Each scene shows the same named points in several views. A view is turned or mirrored, and shifted as a whole, has a little noise and may leave points out.
In the rows, 128 means zero.

Scene 1
View 1
k867: [124 155 117  96 126 156 152 124 180 123 124  83 142  92  73 180 180 137
  81 168 188]
k899: [155 165 112 101 154 167 164 126 150 120 131  98 107 138 100 154 182 133
  70 140 158]
k352: [ 61 111  95 116 166 141 127 148 185  74 133 127 120 125  91 116 159 103
  82 188 138]
k933: [ 80 113 107 131 162 133 127 130 157  83 138 125 123 113  95 135 171 120
  77 171 134]
k163: [143 147 112 125 169 154 151 120 128 102 138 117  96 146 114 139 182 134
  65 132 129]
k731: [149 153 123 119 142 150 152 110 135 121 132  98 122 110  95 176 189 147
  71 138 159]
k375: [148 159 107 105 166 168 160 131 146 109 134 110  96 156 110 136 179 125
  68 135 141]
k807: [ 95 112 103 144 183 136 129 130 130  73 142 145  94 145 119 115 172 120
  67 150 102]
k305: [ 68  88 110 167 177 111 109 116 117  65 145 149 114 115 114 129 175 132
  70 158 100]
k741: [122 143 113 114 153 151 145 125 154 106 132 108 119 120  94 152 179 131
  74 156 151]
k148: [  6  52 114 177 156  84  81 112 145  52 144 149 155  58  88 146 168 131
  83 198 116]
k591: [105 135 112 112 142 146 141 126 170 104 129 102 134 103  84 159 176 128
  81 168 162]
View 2
k163: [ 76 126 144 149 114 159 145 128 121 165 145 114 107 111 113 134 132 125
 130 124 112]
k591: [ 71  64 141 127  91 121 140 121  75 172 130 134 133 144 111 133 120 109
 101 123 121]
k867: [ 63  58 129 117  83 126 143 109  47 188 110 139 114 138 100 136 108  95
  81 102 118]
k731: [ 67 106 122 144 101 152 164 125  72 161 132 127  92 102 110 134 130 108
  96 105 121]
k352: [ 86  57 169 125 101 100 116 127 120 168 153 129 180 173 124 133 125 132
 133 158 117]
k305: [ 92  93 153 166 117 118 155 159 124 115 184 129 156 124 150 133 161 141
 135 167 132]
k148: [ 94  14 150 156  98  60 160 175  79  85 193 159 206 159 174 128 167 134
 111 192 153]
k899: [ 68 115 139 130 103 158 139 110  98 192 121 118  98 119  98 135 114 111
 115 104 107]
k807: [ 91 105 165 153 118 128 131 142 150 144 171 116 155 136 133 133 145 144
 151 163 117]
k375: [ 72 125 148 135 111 162 135 114 123 186 131 111 104 120  98 136 117 122
 129 116 106]
k933: [ 82  72 155 136 103 116 133 132 108 158 151 129 154 147 125 133 132 126
 124 147 121]
k741: [ 72  89 141 134  99 137 142 122  91 171 134 126 123 131 112 136 123 115
 111 122 118]
View 3
k163: [134 170 115 124 113 103  97 134 103 117 139  90 132 134 129 172 116 134
 124 106 153]
k899: [122 161 122 124 101 124 136 158  97 109 147  92 122 131 114 152 123 115
 112 101 151]
k305: [128 134 112 123 134  45  53  93 136 130 105  88 159 144 120 171 137 167
 193 139 147]
k807: [137 136 106 140 124  74  61  91 115 128  99  70 144 136 119 171 107 153
 165 111 135]
k867: [ 97 129 135 115  89 114 174 179 117 101 146  97 129 137  85 116 162 108
 146 125 151]
k352: [117  95 115 150 107  82 104 106 120 119  82  61 141 137  80 131 121 135
 184 116 123]
k731: [113 170 129 101 108 103 132 166 114 109 164 111 135 139 121 156 151 127
 129 126 168]
k148: [105  89 120 117 131  10  62  88 169 131  85  88 177 151  85 141 172 177
 252 171 139]
k375: [133 163 115 131 105 120 113 140  92 114 135  82 125 131 121 162 108 122
 111  94 146]
k591: [106 125 128 122 100  98 141 151 118 109 127  89 135 138  90 130 148 122
 161 122 145]
k933: [116 119 117 129 112  75 100 119 127 120 107  79 146 139  98 143 136 140
 179 126 138]
k741: [116 142 122 123 104 100 125 146 111 113 134  89 135 137 106 145 137 125
 146 115 147]
View 4
k731: [127 119 105 142 106 125 138 152  83  93  68 116 127 172 110 125 156 124
 148 146 107]
k163: [134 146 141 126 128 112 116 161 110 113  98 104 140 147 127 126 155 131
 118 111 116]
k807: [139 145 154  93 122 130 106 145 135 122 126  82 147 132 158 154 157 172
 100 107 123]
k591: [142  99  90 108  83 126 159 133 110 112  88  98 108 142 121 148 155 150
 126 143 112]
k867: [143  91  70 128  77 114 175 136  94 104  64 112  96 150  95 128 151 125
 141 154 104]
k933: [142 114 116  91  93 138 137 131 123 115 109  85 127 140 147 162 158 176
 114 135 120]
k352: [155 111 110  76  86 126 146 125 145 131 124  74 115 112 147 168 154 182
  92 123 120]
k899: [140 125 108 139 112  99 148 157 104 112  80 113 115 142  98 115 149 110
 126 121 107]
k741: [141 116 104 120  99 120 145 144 108 111  89 102 117 144 118 136 156 138
 124 133 112]
k148: [129  96 118  49  71 200 121  99 121 102 122  64 142 167 203 219 175 251
 123 172 130]
k305: [128 137 153  86 114 162  96 136 120 107 120  81 156 160 179 175 164 199
 115 132 127]
k375: [144 139 126 133 122  95 135 162 114 118  93 107 125 133 108 116 150 114
 117 107 111]
View 5
k591: [ 85 119 125 117 151 138 122 132  80 107 118 126 100 140 114 160 150 130
 111 157 142]
k375: [114 148 103 150 119 126 113  99  74 103 117 157 107 163 148 170 125  86
  96 129 124]
k741: [ 94 125 117 130 139 134 119 122  78 107 118 133 107 151 126 164 140 115
 108 144 132]
k163: [107 130 102 149 120 131 122 101  79 101 118 143 127 174 148 175 123 100
 106 118 113]
k148: [ 82  49 142  79 202 160 153 136 113  58 107  82 215 156 107 175 165 228
 131 166 127]
k352: [120 124 131 107 180 129 122 109  84  63 108 142 155 134 122 160 152 157
  89 182 146]
k305: [108  85 117 119 157 146 143 104 102  66 111 117 205 178 140 187 135 169
 116 133 107]
k899: [ 98 145 107 145 119 128 114 114  71 120 120 146  82 154 137 166 130  84
 104 132 129]
k933: [103 111 124 116 162 138 128 116  89  80 112 126 151 151 126 168 146 151
 105 157 131]
k731: [ 71 116 107 143 116 142 125 131  80 133 124 120  90 165 129 171 131 100
 127 116 120]
View 6
k305: [108  87 143 109  80  56 109 144 159 141 134 171 115 119 125 173  92 119
 148  93  94]
k352: [132 109 104 101 123 115  94 141 105 165 152 150 117  88 106 160  71 116
 125 112 105]
k807: [123 106 106 125 108  63 119 151 154 141 151 169 118  89 134 159  97 128
 144 113 106]
k741: [142 134 137 143 138 126 124 100 119 118 137 167 138 101 110 135 110 121
 129 106 106]
k899: [151 153 126 168 160 132 141  93 123 101 140 173 149  88 122 117 129 129
 127 117 115]
k163: [138 136 125 162 137  90 142 112 149 104 140 179 140  93 135 129 130 131
 140 114 111]
k933: [127 109 131 114 113 107 107 126 120 143 139 161 126 106 107 158  89 117
 132 102 102]
k731: [140 142 166 163 137 126 137  76 132  89 121 180 151 117 114 126 134 122
 133  98 107]
k375: [150 147 110 166 155 109 142 111 134 104 146 175 142  80 134 121 126 133
 133 124 118]
k867: [150 146 158 143 153 177 116  69  85 114 125 161 150 110  85 125 109 113
 115 101 104]

Which points are out of place in each view (at most two, in the order of its rows)? Write none if all are in place.
view 1 => k731, k807
view 2 => k305, k933
view 3 => k148
view 4 => k163, k867
view 5 => none
view 6 => none

Scene 2
View 1
k401: [154  80 169 139  75 189  92 164 163  96  78 148 193  76  50 122 131 117
 130  91 138]
k124: [154  67 138  81 101 186  87 199 179 117  84 125 167 103  73 158 112  79
 119 136 145]
k856: [157 106 128 125  83 116 116 146 173 110 119 109 155 128 115 118 132 110
 116 121 134]
k432: [146 150 162 174  80 102 111  97 158 123 140 113 149 142 143  78 146 134
  85  90 150]
k912: [160 146 105 168  67  22 155  88 165 106 165  78 133 170 177  77 154 141
 107 113 119]
k61: [139  93 196 115 102 233  56 177 166 129  78 151 178  84  57 135 118  92
  99  99 166]
k951: [157 130 119 153  75  65 138 112 167 107 143  94 144 150 148  93 145 131
 109 114 126]
k472: [141 130 167 135  99 147  86 136 166 134 119 118 147 133 123 110 131 107
  84 109 162]
k275: [144 125 163 135  96 147  90 138 166 131 119 117 151 130 119 110 131 107
  88 108 157]
k859: [147 135 152 146  87 114 106 120 165 125 131 109 146 141 134  99 138 120
  91 106 150]
k667: [150 114 186 191  60 160 102 117 152  94  98 152 194  83  68  81 149 149
 120  60 135]
k448: [147 120 152 140  89 133 101 133 167 122 120 116 153 129 120 107 133 114
  98 107 148]
k122: [154  73 161 120  85 194  88 178 171 102  77 142 189  83  54 135 123 103
 127 104 140]
k961: [138 169 173 176  89 107 101  88 157 138 146 110 139 153 155  73 149 132
  67  89 161]
k617: [148 156 149 182  75  74 125  84 158 118 150 103 143 151 156  69 153 143
  90  91 141]
View 2
k432: [125 124 147 157  92 136 195 134  94  97 146 153 108 133 128 163 130 154
 141 104 162]
k859: [121 131 152 161  99 125 171 138 111 105 120 151 110 125 114 140 137 153
 124 112 162]
k667: [195 150 140 173 129 102 170  81  88 145 129  93 114  87 126 193  84 160
 142 123 131]
k617: [123 116 129 161  86 150 203 141  98  89 165 160 113 160 132 163 140 150
 147  96 161]
k448: [140 136 150 166 110 120 160 125 115 117 109 138 113 115 109 139 131 153
 120 117 153]
k275: [125 143 169 157 109 108 156 133 113 116  97 146 105  98 108 136 130 156
 116 124 161]
k472: [118 142 176 152 105 107 161 136 110 115  93 148 102  95 109 136 130 157
 117 123 164]
k912: [122  98 100 179  82 178 198 157 126  74 177 174 130 208 121 129 171 141
 134  87 160]
k124: [156 162 171 177 145  82  94 115 154 151  32 119 117  69  68  86 131 157
  73 145 146]
k961: [103 124 162 143  82 133 207 147  85  88 148 164  97 127 138 172 132 154
 149 103 172]
k61: [156 175 201 153 142  59 119  97 110 159  41 105  97  25  96 142  93 169
  98 148 150]
k122: [183 163 162 176 147  81 113  90 129 161  56  96 118  60  86 128 104 161
  94 143 133]
View 3
k448: [160 104 149 130 139  85 164 114 130 157 135 139 110 158 140 178 124 155
 124 125 125]
k432: [187 106 138 156 131  97 163 125 118 126 155 146 107 147 185 183 132 189
 115 100 131]
k122: [119  91 139 111 144 108 213 102 132 222 117 113 126 190  67 178 134 103
 115 164 123]
k61: [116 100 144 119 154 113 221  67 173 207 122 121 110 194  42 211 117 123
 126 177 136]
k401: [128  88 122 123 137 123 228 116 117 218 129 108 133 193  89 180 149 109
 103 150 128]
k859: [167 104 150 136 137  85 157 117 127 151 138 142 107 153 153 176 124 165
 123 119 124]
k912: [202 106 146 143 121  60 112 175  73 118 147 153 118 122 246 133 136 181
 116  71 106]
k275: [156 106 151 131 142  85 165 101 142 157 135 142 105 157 126 185 117 159
 128 133 126]
k472: [157 108 153 132 146  84 163  97 148 153 135 145 102 157 129 190 114 165
 131 133 129]
k667: [159  89 108 158 130 143 241 121 109 181 158 114 130 190 129 199 160 149
  89 125 144]
k617: [197 106 136 160 126  90 153 142 104 117 157 150 110 140 212 175 136 194
 111  88 129]
k124: [107  97 163  87 150  72 171  97 142 222  97 123 120 176  58 159 112  94
 138 172 109]
k951: [182 102 146 133 126  69 132 153  88 143 140 144 120 139 199 146 134 164
 118  95 109]
k856: [151  99 151 114 136  73 153 131 111 175 122 133 121 155 143 153 126 135
 125 124 112]
View 4
k951: [123 107  95 125 125  84 148  80 150 130 139  95 127 154 156 117 139 143
  88 121 164]
k124: [177 131 140 148  77 147  92 141 113 122  61 148 103 158 151  53  90 174
 197 174  95]
k961: [125 125  82 121 127  74 138  82 154 119 179  74 185 117 129  82 130 173
 111 108 126]
k401: [161 146 131 171 113 176 123 120  91 129 102 113 149 152 128  63  99 128
 224 133  88]
k472: [147 128 105 128 105  97 116 108 139 117 135 103 158 125 136  61 112 184
 146 136 107]
k432: [124 123  86 125 132  86 145  82 147 122 170  76 173 127 133  91 131 158
 115 107 134]
k912: [108  96  78 117 137  60 163  62 165 133 158  82 127 156 162 141 151 137
  48 109 189]
k122: [167 142 136 165 100 169 111 128  95 128  87 125 135 152 135  57  93 142
 221 146  87]
k275: [147 129 106 131 105 101 116 109 138 119 132 105 156 130 137  64 112 180
 147 136 109]
k61: [176 156 134 155  91 158  93 140 102 115 102 122 167 126 120  24  85 181
 236 151  60]
k856: [144 117 112 136 107 111 127 104 134 127 112 114 120 156 153  91 120 153
 135 141 135]
k859: [136 121  96 126 115  90 130  95 145 122 145  97 154 135 140  83 124 168
 123 126 129]

Which points are out of place in each view (at most two, in the order of its rows)? Write none if all are in place.
view 1 => none
view 2 => k448
view 3 => k401, k859
view 4 => k961

Scene 3
View 1
k247: [107 130 118 117 135 138 157 141 117 124 133 119 156 123 134 113 118 153
  93 118 130]
k139: [114 141 117 125 148 152 148 140 123 114 143 141 148 124 135 110 104 129
 100 125 136]
k886: [123 149 120 116 148 142 160 138 126 124 124 123 156 134 130  99 118 138
 105 114 129]
k473: [132 124 144 139 126 144 157 125 144 134 120 106 169 157 154 112 119 139
 100  98 100]
k666: [148 176 124 118 167 156 158 137 137 121 114 136 153 150 124  78 114 108
 124 112 130]
k513: [138 152 132 120 144 142 164 132 136 131 110 111 164 151 135  94 126 135
 111 103 115]
k334: [121 120 136 152 135 164 140 126 143 118 153 137 152 141 159 125  96 120
  93 116 114]
k652: [135 209  90  92 201 161 155 156 115 100 131 173 130 117  94  65 103  96
 132 138 174]
k248: [ 86 150  87  88 153 130 158 159  92 111 143 139 140  91 107 106 115 162
  93 138 168]
k944: [127 149 123 137 157 167 142 133 137 110 147 151 145 135 141 106  96 105
 106 123 132]
k119: [ 63 109  93 128 140 158 129 152  98  94 197 171 125  75 138 148  78 142
  71 156 167]
k239: [ 97 108 123 132 122 143 148 135 121 122 149 122 155 120 150 132 108 155
  81 119 124]
k461: [136 170 116 110 163 148 160 142 128 121 118 133 152 137 120  84 118 122
 116 116 137]
k815: [134 203  92  84 187 144 165 156 112 111 114 150 141 123  94  65 120 119
 129 127 164]
k949: [151 179 124 122 172 161 155 136 140 117 118 142 150 151 127  80 110 100
 125 111 130]
View 2
k239: [121 172 161 137 105 119 170  96 137 162 116  83 171 122 171  84 130 103
 150 118 120]
k652: [110 133 130 209 118 130  82 123 125  47 131 104 125 133 105 104  78  78
 156  88 122]
k949: [133 143 136 171 110 134 109 103 108  98 118  83 125 136 107  91  90 126
 134 100 163]
k248: [110 164 141 179 120 124 145 129 131 102 121 108 166 125 171 106 119  62
 161  94  71]
k815: [123 143 119 198 122 138 102 133 102  58 120 107 129 136 120 112  90  90
 143  81 112]
k461: [131 152 133 170 113 135 125 113 105 103 115  91 137 134 128  97 101 114
 135  95 140]
k119: [ 80 162 182 166 104  99 147  92 197 135 142  96 184 110 172  81 118  43
 196 131  82]
k944: [117 151 155 160 104 122 126  93 139 123 125  81 146 127 126  83 100 108
 151 116 149]
k334: [119 159 170 138  97 116 148  78 148 159 123  73 158 122 141  72 113 117
 153 130 157]
k473: [144 167 148 129 105 132 163  94 104 165 105  73 151 132 146  83 122 145
 124 111 161]
k886: [132 161 139 157 111 132 143 110 110 124 112  89 148 132 144  93 114 115
 136 101 132]
k666: [134 148 133 169 111 137 116 106 103 102 114  85 129 136 113  94  95 127
 131  98 158]
k513: [146 162 135 145 109 138 150 107  90 138 105  80 141 136 137  91 115 141
 119  98 154]
k139: [118 158 154 159 107 122 139 100 135 127 122  87 154 126 143  88 110 100
 151 111 131]
k247: [127 167 146 149 110 127 159 110 119 141 113  89 161 129 162  93 123 106
 142 104 116]
View 3
k139: [150 154 122 127 143  72 148 137 103 129 131 104 142 114 127 171 122 104
 137 159 145]
k119: [170 186 169  65 174  56 132 170  89 117 171  97 186  88 120 178 128 109
 125 200 119]
k652: [102 146 140 120 101  81 174 143 146 207 145 149 167 108 159 169 120  62
 157 148 142]
k248: [124 141 128  93 172  96 148 150 121 156 152 118 172 100 102 144 158  79
 109 190 130]
k886: [143 142 105 139 145  82 150 129 108 132 121 102 132 118 120 163 129 102
 131 153 149]
k239: [169 154 112 124 172  74 135 136  86  97 128  83 133 114 105 166 132 120
 120 170 142]
k513: [140 130  86 164 136  86 153 116 110 131 104 101 112 129 122 162 126 104
 134 137 159]
k944: [151 159 126 134 125  65 151 135 105 134 128 105 138 117 144 182 110 105
 150 147 147]
k473: [161 138  84 166 147  77 143 115  92  99  99  84 103 131 117 169 121 122
 132 140 160]
k334: [175 166 118 141 139  57 142 133  85  99 120  86 124 120 136 185 106 127
 146 147 149]
k666: [128 137 102 158 110  80 163 123 122 159 113 119 125 126 145 171 114  91
 151 132 158]
k815: [ 98 131 118 132 116  95 172 135 147 199 133 143 156 113 140 154 133  63
 142 149 147]
k949: [129 142 109 159 103  76 165 124 122 161 114 120 127 126 152 177 109  91
 157 128 157]
View 4
k247: [144 153 149 131 104 147 138 125 147 118  96 133 132 128 141 151 121 134
 146 126 134]
k513: [147 170 171 129 106 122 131 147 135 152  94 139 123 140 116 150 107 124
 130 144 150]
k248: [140 152 157 136  97 182 112 104 159  62 130 161 137 133 145 169 134 145
 148 105 133]
k119: [135 151 119 118  39 211 159  81 165  75 119 135 132  82 171 152 159 154
 161  83 105]
k666: [141 198 193 128  74 136 120 147 128 154 121 160 111 142  99 159 113 124
 115 138 160]
k949: [141 201 190 125  62 142 125 145 130 157 125 159 108 135 100 157 117 125
 114 134 158]
k139: [141 170 156 125  71 159 141 123 145 126 108 142 124 117 134 153 128 135
 138 119 135]
k239: [144 143 129 124  94 150 157 119 151 124  82 118 135 110 154 141 126 137
 154 120 121]
k815: [139 197 204 137  79 167  90 130 140  98 154 188 117 156 101 178 121 133
 118 122 163]
k652: [135 217 211 131  40 184  95 123 138 104 172 198 106 143  94 180 133 138
 111 113 163]
k473: [148 158 151 124 105 114 153 146 136 169  72 117 126 125 128 136 109 122
 138 144 139]
k461: [142 184 183 130  83 146 119 138 137 132 119 158 118 141 111 160 116 130
 125 131 153]
k886: [144 168 165 129  96 142 129 134 141 131 104 145 126 136 126 154 118 132
 135 131 143]
k944: [140 184 163 119  53 157 146 127 138 144 111 143 115 113 124 150 129 133
 129 119 139]
View 5
k473: [134 110 100 101  89 131 103 145 145 114 188 107 161 158 106  69 132 145
 117 129  87]
k239: [126 113 147 100 109 126 107 109 123 105 181 121 151 141 113  68 146 162
 137 110 124]
k815: [174 159 133 185 126 148  37  86 131 106 130  79 105 136 133  93 117 126
 156 136  48]
k334: [111 119 134 125  89 117  91 128 122 100 188 127 146 153  99  72 162 170
 108 132  93]
k247: [143 121 138 115 113 136  95 107 131 110 170 107 144 140 120  72 132 146
 145 115 104]
k652: [161 169 146 210 122 139  21  81 117  95 126  89  91 136 128  97 135 141
 145 143  39]
k139: [131 133 146 142 106 127  76 104 119  99 167 115 130 142 113  79 149 161
 129 127  89]
k119: [112 134 214 139 128 116  84  58  85  86 164 141 119 122 121  75 179 194
 151 103 145]
k886: [148 128 124 130 108 137  80 114 134 108 166 100 138 146 117  78 128 141
 138 126  83]
k513: [150 123 101 122  99 139  84 132 147 115 171  95 147 153 114  76 120 131
 129 131  69]
k248: [162 139 172 140 140 143  75  64 115 104 143 100 119 122 137  79 128 145
 176 104 112]
k666: [149 141 108 159  98 136  58 125 137 106 159  94 128 151 113  84 128 136
 123 144  46]
k461: [153 140 119 152 107 139  63 112 135 107 156  94 127 146 119  83 127 136
 135 135  61]
k944: [128 135 136 152  99 124  68 113 121  99 167 115 129 147 108  80 154 161
 119 135  76]
View 6
k944: [120 128 155 165 134 145 162 165 126 112 119 139 126 138 105 128 105 100
 135 111 167]
k247: [111 158 148 140 140 134 146 172 140 124 102 110 133 147 137 117 108 111
 119 142 149]
k248: [108 193 156 143 157 160 146 181 133 121  72  80 150 140 135 123 105 132
 168 107 157]
k666: [139 119 165 170 129 152 136 183 153 111 122 154 121 163 132 138  96  94
 135  91 145]
k513: [129 128 156 150 129 132 132 181 158 121 121 142 121 168 148 125 103  94
 106 128 136]
k652: [141 146 177 189 147 186 142 191 143 103  96 135 137 150 116 150  90 113
 202  34 159]
k119: [ 82 189 140 148 155 150 196 143  85 116  80  74 150  96  81 110 117 135
 166 135 201]
k139: [114 146 153 155 138 143 157 166 128 117 107 122 131 139 118 123 106 109
 134 122 162]
k886: [122 144 155 151 136 141 141 179 146 120 110 127 128 155 137 126 104 105
 124 123 145]
k949: [140 113 167 176 128 153 141 181 150 109 125 160 119 159 123 139  95  93
 138  84 149]
k334: [110 121 145 155 125 126 172 153 119 116 126 139 120 131 102 118 111  97
 104 148 170]
k815: [142 154 174 172 146 177 126 199 158 110  93 129 138 163 140 145  92 114
 184  52 142]
k239: [ 98 157 140 134 138 124 162 158 123 125 105 105 133 134 123 108 114 111
 105 165 161]
k473: [120 121 146 141 121 117 143 168 147 124 128 143 118 158 139 116 109  91
  82 158 143]
k461: [135 133 163 163 133 150 134 185 154 115 115 142 126 163 137 134  99 100
 135  98 142]

Which points are out of place in each view (at most two, in the order of its rows)? Write none if all are in place.
view 1 => k944
view 2 => k334, k513
view 3 => k248, k886
view 4 => k666, k652
view 5 => k139
view 6 => k461

Scene 4
View 1
k116: [147  89 129 141 163 121  79 137 121 109 119 125 108 162 122 138  71  85
 107 134 121]
k140: [141 170  92 121 102 123 100 146 177 121 154 141 130 186 156 113 158 118
  96 183 161]
k19: [162 132  99 127 126 132  91 131 164 111 144 117  93 168 135 107 102 104
 102 142 144]
k311: [194  51 158 131 207 137  67 110  91 109 139 127  85 135 103 136   4  66
 101  89 117]
k736: [161 118 150 118 165 121  81 139 110 130 167 179 157 164 144 147 108  88
  86 170 150]
k923: [164 152  78 123 105 137  99 128 191 108 146 104  80 174 139  93 115 117
 103 141 152]
k533: [138  87 137 144 169 115  78 143 111 114 117 136 125 166 125 149  79  81
 106 145 119]
k668: [146 103 158 128 175 114  76 146  96 129 151 182 167 167 140 162 103  82
  91 174 140]
k504: [149 133 131 121 145 119  87 143 130 125 158 167 150 173 148 139 125  98
  91 176 150]
k722: [150 102 129 135 159 122  81 136 124 114 131 136 117 164 129 136  84  89
 103 144 130]
k80: [172 132 118 118 141 133  89 129 146 120 163 144 116 164 140 118 103 101
  93 149 152]
k791: [147 110 139 129 161 118  81 143 115 122 144 160 143 168 138 146 103  89
  96 163 138]
View 2
k791: [143 135 148 136 120 124 129 113 154 125 118 120  87 106 113 121 101 139
 149 147 132]
k19: [174 142 115 140 113 117 155  93 152  99 119 154 126  68 130  85  96 152
 151 114 120]
k736: [146 135 153 142  98 132 119 127 155 149 111 106  87 122 108 126 106 145
 167 156 122]
k504: [157 142 136 141 109 134 130 117 140 150 105 136  91 113 103 117 103 138
 171 144 119]
k140: [187 158  97 143 114 138 154  97 115 153  93 190 111  88 101  90 102 135
 188 110 106]
k116: [137 129 149 129 137 106 138  99 170  82 133 115  96  83 130 111  94 144
 120 142 145]
k311: [125 106 184 134 100  87 124 118 223  43 162  44 119  79 163 113  93 175
  95 160 149]
k533: [127 127 159 128 138 111 129 106 166  94 131 105  81  97 123 124  97 138
 122 154 147]
k80: [170 139 128 145  94 123 141 111 156 122 116 133 120  88 124  96 100 156
 163 128 115]
k668: [131 131 166 138 111 132 112 129 154 153 113  98  68 134 101 142 105 134
 159 168 131]
k722: [143 132 146 133 126 114 135 105 163  99 127 119  98  90 124 112  97 144
 134 142 136]
View 3
k311: [ 80 180  86 130 181 151  61 167 165 152 180 178 163 207 135  95 153 150
 104  98  90]
k722: [112 127 104 123 121 143 119 147 139 146 135 165 176 153 136 124 129 130
 121 144 121]
k533: [109 135 112 120 133 133 116 155 146 157 131 156 184 159 132 141 126 123
 116 129 127]
k668: [138 152 119 146 124 136 148 113 141 147 145 137 140 136 138 176 132 148
 135 134 158]
k791: [124 128 108 131 114 143 135 130 136 143 135 156 162 140 138 141 129 135
 127 149 136]
k736: [137 141 106 145 113 149 145 110 136 136 148 149 137 133 143 152 134 154
 136 150 147]
k923: [115  67  76 107  70 172 129 147 115 118 117 199 189 123 145  61 126 125
 124 208  98]
k80: [122 112  88 127  99 162 130 130 129 127 138 176 160 134 143 103 134 142
 129 174 118]
k19: [113  92  84 113  91 163 125 147 125 128 127 186 181 135 141  83 129 129
 124 184 106]
k140: [143  68  97 120  55 160 169 118 109 119 106 172 172  96 145 112 117 127
 139 213 135]
View 4
k19: [112 164  84  93  69 127 130  83 111 170 121 120 118 124 109 144 167 133
 119 134 125]
k116: [121 151  77 132  88 141 133  76 159 119 123 121 105 158 117 166 179 154
 141 124 142]
k736: [119 125 105 110 113 146 128 143 157 118 130 103  87 119 136 125 164  99
 161 113 121]
k923: [105 176  82  76  53 118 128  75  82 195 118 125 128 112 102 137 163 128
 105 140 119]
k504: [110 132 100 100 101 135 126 124 129 121 137 117 102 109 133 127 167  96
 159 109 120]
k668: [118 115 101 127 122 149 126 138 169  84 139 111  85 129 142 135 173 101
 179  99 128]
k722: [119 147  83 123  91 140 131  89 153 122 125 119 104 145 121 156 176 140
 144 122 136]
k791: [116 137  92 117 100 140 128 109 149 114 132 118  99 131 129 143 172 120
 156 112 129]
k533: [120 142  80 136  96 142 131  80 162  99 131 124 104 155 124 165 182 145
 154 113 143]

Which points are out of place in each view (at most two, in the order of its rows)? Write none if all are in place.
view 1 => k668, k791
view 2 => k533
view 3 => k80
view 4 => k736
